Each row is a point on a tangle of strands that fork, close into loops and nearly touch. The rows are in no order.
In the rows, 128 means zero.
Two points are linked if the straight distance between their rows is under 104. Some points are linked to none.
Q_555: [112 192 188 106 173 115 143 177 106 197 148 158 103 171 130 160 132 160
 119  84 111 167 154 151 129 107  89 106]
Q_259: [132 135 166 139 121 155 114 127 104 181 156 138 147  86 179 162 144 138
 119 113 150 153 116 151 161 143 147 142]
Q_672: [108 154 129  99 193 116 144 137 134 137 141 147  86 117  96 179  98 131
 164 142  92 130 151 175  89 104  73 113]
Q_124: [158 140  98 142 124 114 126 130 167  76 136 150 111 164  73 122 137 168
  92  95 154  99 138 114 132 115 101 140]
Q_449: [123 156 132 133 104 137 130 141 106 101 108 100 144 169 122  71 154  98
 125  86 126 125 113 102 139 136 132 115]
Q_859: [107 151 163 125 168 136 147 131 106 162 125 127 109 111 124 157 127  86
 163 157  94 130 132 153 114 108 127  98]
Q_286: [127 127 117 141 110 154 116  93 133  91  87  98 145  94 132  81 139  75
 172 172 125  93 113 105 136 101 130 141]
Q_355: [138 121 108 114 102 111  94  97 131 132 160 120 131 130 125 154 128 164
  69  65 126 113 127 158 107 147 116 137]
Q_653: [141 108  89 163 134 165 147 115 166  61  97 179 126 108  84 124 123 111
 158 193 140 123 120  96 132 114 144 142]
Q_955: [120  89 107  87  72 137  79  56 124 156 134  87 156  84 141 133 132 142
 114  97 123 102 150 158 120 123 116 165]
Q_755: [104 124 151  64  72 104  86 102 114 162 167  82 151 163 152 115 124 176
  76  34 101 129 182 145 107 166 119 135]
Q_229: [148 123 112 165 110 107 127 135 125 156 141 143 155 131 166 128 148 187
  57  88 194 116 114 118 163 147 168 130]
Q_374: [134 164 173 100 141 110  96 145 144 162 182  96 127 127 200 132 125 199
 106 112 165 134 192 141 151 121  97 173]
Q_263: [130 117 119 115 123  87  55  88 173 158 191 105 177  90 202 159 119 213
  39 122 180 105 140 141 157 141 130 154]
Q_213: [152  74  66 180 101 164 143  92 140  81 104 172 136 127  74 129 138 109
 118 143 114 145 107 104 109 132 180 118]
Q_596: [121 140 114 102 105 128 115 102 142  78 120  85 136 123 120  98 134 136
 140 116 129  96 159 128 128 117 100 160]
Q_10: [117 105 112 122  72 131  96  80 147 131 130  72 177 113 176  63 137 179
 100 110 188  86 169 120 174 132 166 148]
Q_422: [141  73  90 167 122 144 158 115 127 104  99 178 114 133  74 151 127  76
 131 171  76 161 110 104  95 133 184  97]
Q_858: [138 177 145 114 162 118 146 168 114 138 139 116 107 127 139 150 117 146
 141 124 129 139 142 156 115 119  82 140]
Q_117: [131 124 157 138 222 124 183 197 121 176 141 166  94 106 152 148  82 103
 210 229 118 171  91 130 123 139 123 105]
Q_48: [123 105 128  77  91  94  66  85 162 152 187  80 162 131 163 114 117 216
  65  89 151  92 189 132 135 143 134 152]
Q_397: [104 103 146 100  80 139  83  65 132 206 167  88 168 110 184 110 138 188
  92  72 156 110 180 143 164 134 157 143]
Q_718: [122 144 115 143 201 135 151 164 122  66 126 138 114 164  93  95 120  53
 172 165 103 137  57 101 119 142 108 102]
Q_148: [109 143 164 116 162 158 118 117 125 158 152 127 121  53 181 173 126 118
 178 182 119 155 122 160 140 117 110 157]
Q_731: [116  98  97 139 133 159 130  92 130  97  98 139 128  69 106 136 119  76
 164 202  96 126 112 121 103 101 141 128]
Q_241: [118  97 107 105  88 142 100  81  99 111  91  66 154 118 132  90 129  73
 150 109 101 120 102 132 111 130 116 140]
Q_827: [156 112  85 148 108 113 114 110 180  91 141 143 137 161  89 107 146 191
  52  87 174  91 141 101 141 123 132 120]
Q_636: [153  83  58 193  96 159 138  93 147 104 111 166 148 125  95 117 150 140
 103 127 158 117 112  98 140 123 181 127]
Q_907: [114 116 109  97  82 136 111  76 128  93  99  68 142 134 117  83 129  94
 150 111 114 103 138 124 120 120 105 146]
Q_358: [ 98 109 138  70  71 128 108  70 100 167 111  74 129 160 123 105 130 117
 129  57  74 126 176 153 103 130 117 121]
Q_939: [137 143 157 147 116 137 126 137 120 161 131 132 140  96 184 124 143 150
 115 132 171 127 131 128 161 131 155 138]
Q_305: [142 147 113 115 119 115 119 128 154  73 136 115 124 153 104 118 132 151
 109  93 141 104 145 128 120 131  93 148]
Q_321: [120 117 125  73  78 103  79  89 161 136 160  72 146 158 149  77 117 210
  93  83 133  87 218 115 129 143 125 146]
Q_976: [156 156 162 157 147 117 160 201 114 150 114 158 114 148 150 127 123 159
 136 145 180 153 101 103 148 140 113 132]
Q_2: [123 113 118 112  76 129  99  85 117 154 142  95 147 116 139 135 138 139
  97  76 127 120 139 155 123 141 135 146]
Q_349: [159 123 124 153 138 107 162 187 104 122 116 193 111 158 101 166 120 141
 112 105 137 167  80 120 118 162 127 116]
Q_272: [103 108 123 115 138 147 116  92 121 129 107 122 115  59 113 161 120  76
 177 200  95 119 115 144 100 102 125 134]
Q_611: [141 131 158 136 189 122 175 184 122 168 125 173  91 127 139 159  99 118
 177 198 128 167 104 127 122 141 125 114]
Q_842: [148 116 117 171 107 137 150 132 112 123 101 154 130 138 118 128 152 106
 107 110 124 137  92 113 128 136 161 113]
Q_122: [103 123 127 101 138 138 111  92 110 138 127  95 137  61 133 159 120  81
 175 165  96 124 123 167  95 113 103 150]
Q_869: [117 115 129  56  71 102  84  88 118 152 146  89 135 162 121 128 122 149
 107  37  82 126 185 165  92 150  98 124]
Q_674: [106 132 140  83  76  92 104 145 119 142 161  92 146 185 136 107 142 177
  66  24 112 130 175 125 119 154 125 121]
Q_176: [149 113  83 158 121 147 133 116 172  56 115 164 126 120  88 108 135 151
 125 168 172 114 118  88 151 117 127 157]
Q_720: [148 134 140 140 120  98 103 141 140 159 157 132 139 128 177 151 137 206
  60  92 193 120 129 134 167 134 136 149]
Q_223: [110 114 149 134 180 134 154 132 100 163 123 158  93 111 104 180 104  64
 159 170  78 146 116 150  95 119 153  85]
Q_128: [113 134 129 128 130 152 116 106 122 120  94  87 131 116 129  89 138  52
 176 158 102  94 110 109 124  99 139 113]
Q_856: [115 134 121 145 157 117 161 163 103  96  91 155 108 175  75 127 132  58
 139 121  81 148  81 103 109 127 142  66]
Q_953: [156 151 163 156 127 130 134 174 123 148 128 146 123 124 174 134 139 159
 120 134 180 130 131 120 163 129 130 143]
Q_556: [156 108 125 159 157 141 172 177 147  98  96 193 102 149  87 116 107 116
 169 209 153 158 100  83 157 139 140 126]
Q_628: [131 156 124 151 161 124 160 172 107  90 117 140 109 152 101 121 117  84
 147 132 116 139  79 115 121 142 120 109]
Q_722: [ 98 121 139 147 114 145 143 113 104 156  97 131 114 143 100 132 153  58
 132 107  76 124 115 125 110  97 164  70]
Q_579: [131 120 112 148  93 153 112  96 147  87  99 103 159  77 161  79 141 119
 156 167 165  91 131 114 154 106 144 158]
Q_750: [119 164 121 118 128 141 129 132 126  51 117  90 147 167 120  55 143  84
 145 109 134 121  99  99 147 137 105 142]
Q_5: [139 117 127 169 159 127 174 183 125 110  92 186 107 184  70 107 134  60
 143 160 103 162  73  74 119 139 171  63]
Q_161: [126 105  79 141  80 142 110  81 159 100 124  93 177 130 133  64 143 171
  91 100 180  82 144 103 166 131 160 147]
Q_58: [153  94 100 194 102 155 146 121 145 116 111 163 149  99 134 113 142 153
 109 152 180 111 108  98 167 124 189 130]
Q_486: [124  79 108 151 147 145 138 124 116 126  99 158 108 134  81 155 125  43
 147 181  64 145 107 110  94 124 195  75]
Q_590: [135 182 161 114 155 110 132 162 114 168 152 143 106 144 144 157 128 164
 113  99 136 148 151 149 130 114  82 128]
Q_799: [134 100 138 132 149 136 158 133 119 159 125 194 101 116  96 207 109 108
 135 167  83 163 134 155 108 133 158 106]
Q_351: [131 126  99 123 185 107 165 163 127  97 125 179  93 137  72 177  91 113
 161 160 105 151 111 159  84 143 100 105]
Q_7: [131 147 109 107 208 107 163 167 133 129 138 175  85 116  96 190  83 146
 170 159 106 146 127 179  87 125  66 122]
Q_643: [103 177 168 112 190 153 128 139 116 164 160  91 126  69 197 139 114 117
 203 183 123 150 132 162 132  96  88 146]
Q_29: [131 133 120 165 113 113 154 171  97 115 118 161 120 158 105 143 147 120
  91  77 120 153  76 126 119 151 141 107]
Q_199: [139 110 105 159 160 151 166 138 155  68  97 176 105 136  71 120 112  96
 165 207 118 138 112  94 129 118 134 118]
Q_347: [160 151 140 160 153 122 159 214 102 122 107 165 118 156 139 121 118 129
 150 141 176 158  64  90 147 154 118 130]
Q_53: [ 96 125 143  89  79 132 119  89  97 162  94  69 134 168 111  88 142  83
 132  77  70 120 153 127 115 106 120  94]
Q_747: [114 158 113 137 164 146 133 145 121  50 120 104 142 157 108  65 134  52
 164 148 123 124  67 102 136 142 101 132]
Q_296: [131 117 130 147 144 135 147 141 121 118 120 153 126  86 144 155 121 111
 153 177 124 143 104 133 118 134 132 143]
Q_568: [151  89 138 140 144 124 164 140 140 150 131 221  99 109  88 203  92 135
 143 195 100 180 139 150 119 148 148 121]
Q_298: [125 127 117 101  77  77  99 128 146 122 165  94 150 191 130  92 142 188
  42  36 135 114 170 117 127 157 128 131]
Q_932: [139 121 158 141 178 109 188 203 110 163 110 196  85 155 101 158  96 113
 170 177 109 175  94 126 112 159 134  92]
Q_875: [118 146 168 123 142 157 109 125 114 173 156 126 129  85 175 177 134 126
 139 124 121 158 121 162 150 123 117 145]
Q_456: [128 170 141 131 164 112 157 176 105 108 121 115 107 150 119 130 127 109
 150 120 117 130 109 136 112 127  94 117]
Q_501: [141 110  67 157  94 122 105  97 157  79 138 122 166 159 105  82 149 171
  63  78 177  99 119  99 159 136 147 136]
Q_806: [138 134 126 154  97 134 129 133 109 107 113 114 141 147 133  92 164 123
 103  90 146 116 111 107 151 126 147 125]
Q_923: [119 177 179 121 172 136 129 161 126 156 140  95 132  89 220 122 130 142
 180 167 157 140 142 142 146 104  91 166]
Q_183: [113 134 137  73  89 113 100  91 167 140 149  88 122 140 132 114 128 187
 111  93 126  90 221 134 122 109 103 159]
Q_419: [122 177 169 104 142 130 118 145 122 148 163  86 136 101 203 123 129 160
 145 133 162 141 168 144 154 121  94 173]
Q_126: [ 93 147 161 109 112 132 131 112  99 161 109  88 113 149 123 116 142  76
 132 100  79 126 136 143 106 107 129  87]
Q_835: [129 153 139  77 124 119 112 101 161 139 150 116 100 128 118 151 125 163
 133 107 110  93 203 154 115  92  81 146]
Q_801: [139 124 107 137 103 105 127 132 118 118 137 149 125 155 100 156 150 143
  75  56 117 133 114 141 109 145 128 115]
Q_833: [127 115 128  87 118  84  48  95 168 145 200  85 168 115 190 145 118 213
  52  99 164  96 164 148 135 152 120 167]
Q_191: [117 167 137  89 160 117 137 124 138 129 141 107 108 116 129 156 114 141
 155 137 111 115 168 165 107  98  74 143]
Q_711: [159 112 126 148 146 114 180 192 110 121 114 199 108 151  87 165 106 118
 136 158 115 164  80 122 110 163 143 105]
Q_210: [150 121 103 154 119 127 130 140 154  71 125 158 131  96 123 137 125 162
 116 158 178 114 105 115 141 136 113 165]
Q_705: [137 107 108 173 100 153 121 104 156 113 107 131 147  78 148 106 145 152
 131 157 191  97 140 113 165 111 160 148]
Q_663: [147 120 133 160 173 136 181 192 127 107 102 186 109 169  87  98 120  74
 168 194 123 159  69  79 133 137 158  98]
Q_514: [ 94 138 160 106 150 144 128 106 107 159 115  85 113 121 117 115 126  48
 167 150  80 105 128 136 105  96 135  94]
Q_503: [114 115 138 114  82 136  95  91 125 165 141  83 172 104 195  93 141 165
  99  98 165 109 159 136 172 131 162 149]
Q_410: [146 156 156 116 129  96  92 152 152 166 169 115 145 130 184 135 133 209
  70 104 180 127 168 130 165 136 118 154]
Q_540: [107 122 126  89 108 129  96  86 103 131 110  74 139  84 129 141 118  82
 158 121  92 124 112 163 103 122 100 139]
Q_716: [104  95 127 159 143 139 140 114 107 150  97 140 109 140  94 143 138  39
 141 146  54 137 107 111  99 106 185  63]

A tip is a point with one link. Name the tips that can be reached along the links from each point below, in the order of the rows.
Q_58 -> Q_568, Q_298
Q_501 -> Q_397, Q_731
Q_643 -> Q_229, Q_347

A piece is two or more points that can be reached from each other along the links. Count, over all rows, the pieces, the separate loops (a circle has one, a figure eight two, a Y none), the forks (points with three links) and the tips (points with one).
pieces -> 4
loops -> 1
forks -> 6
tips -> 12

Name the points in between on the shortest way along the links from the first point to the second, in order.
Q_755 / Q_636 -> Q_869, Q_358, Q_53, Q_126, Q_722, Q_716, Q_486, Q_422, Q_213
Q_590 / Q_199 -> Q_858, Q_456, Q_628, Q_856, Q_5, Q_663, Q_556
Q_410 / Q_875 -> Q_374, Q_419, Q_923, Q_643, Q_148
Q_7 / Q_355 -> Q_672, Q_191, Q_858, Q_456, Q_628, Q_718, Q_747, Q_750, Q_449, Q_806, Q_842, Q_29, Q_801
Q_705 / Q_53 -> Q_579, Q_286, Q_128, Q_514, Q_126
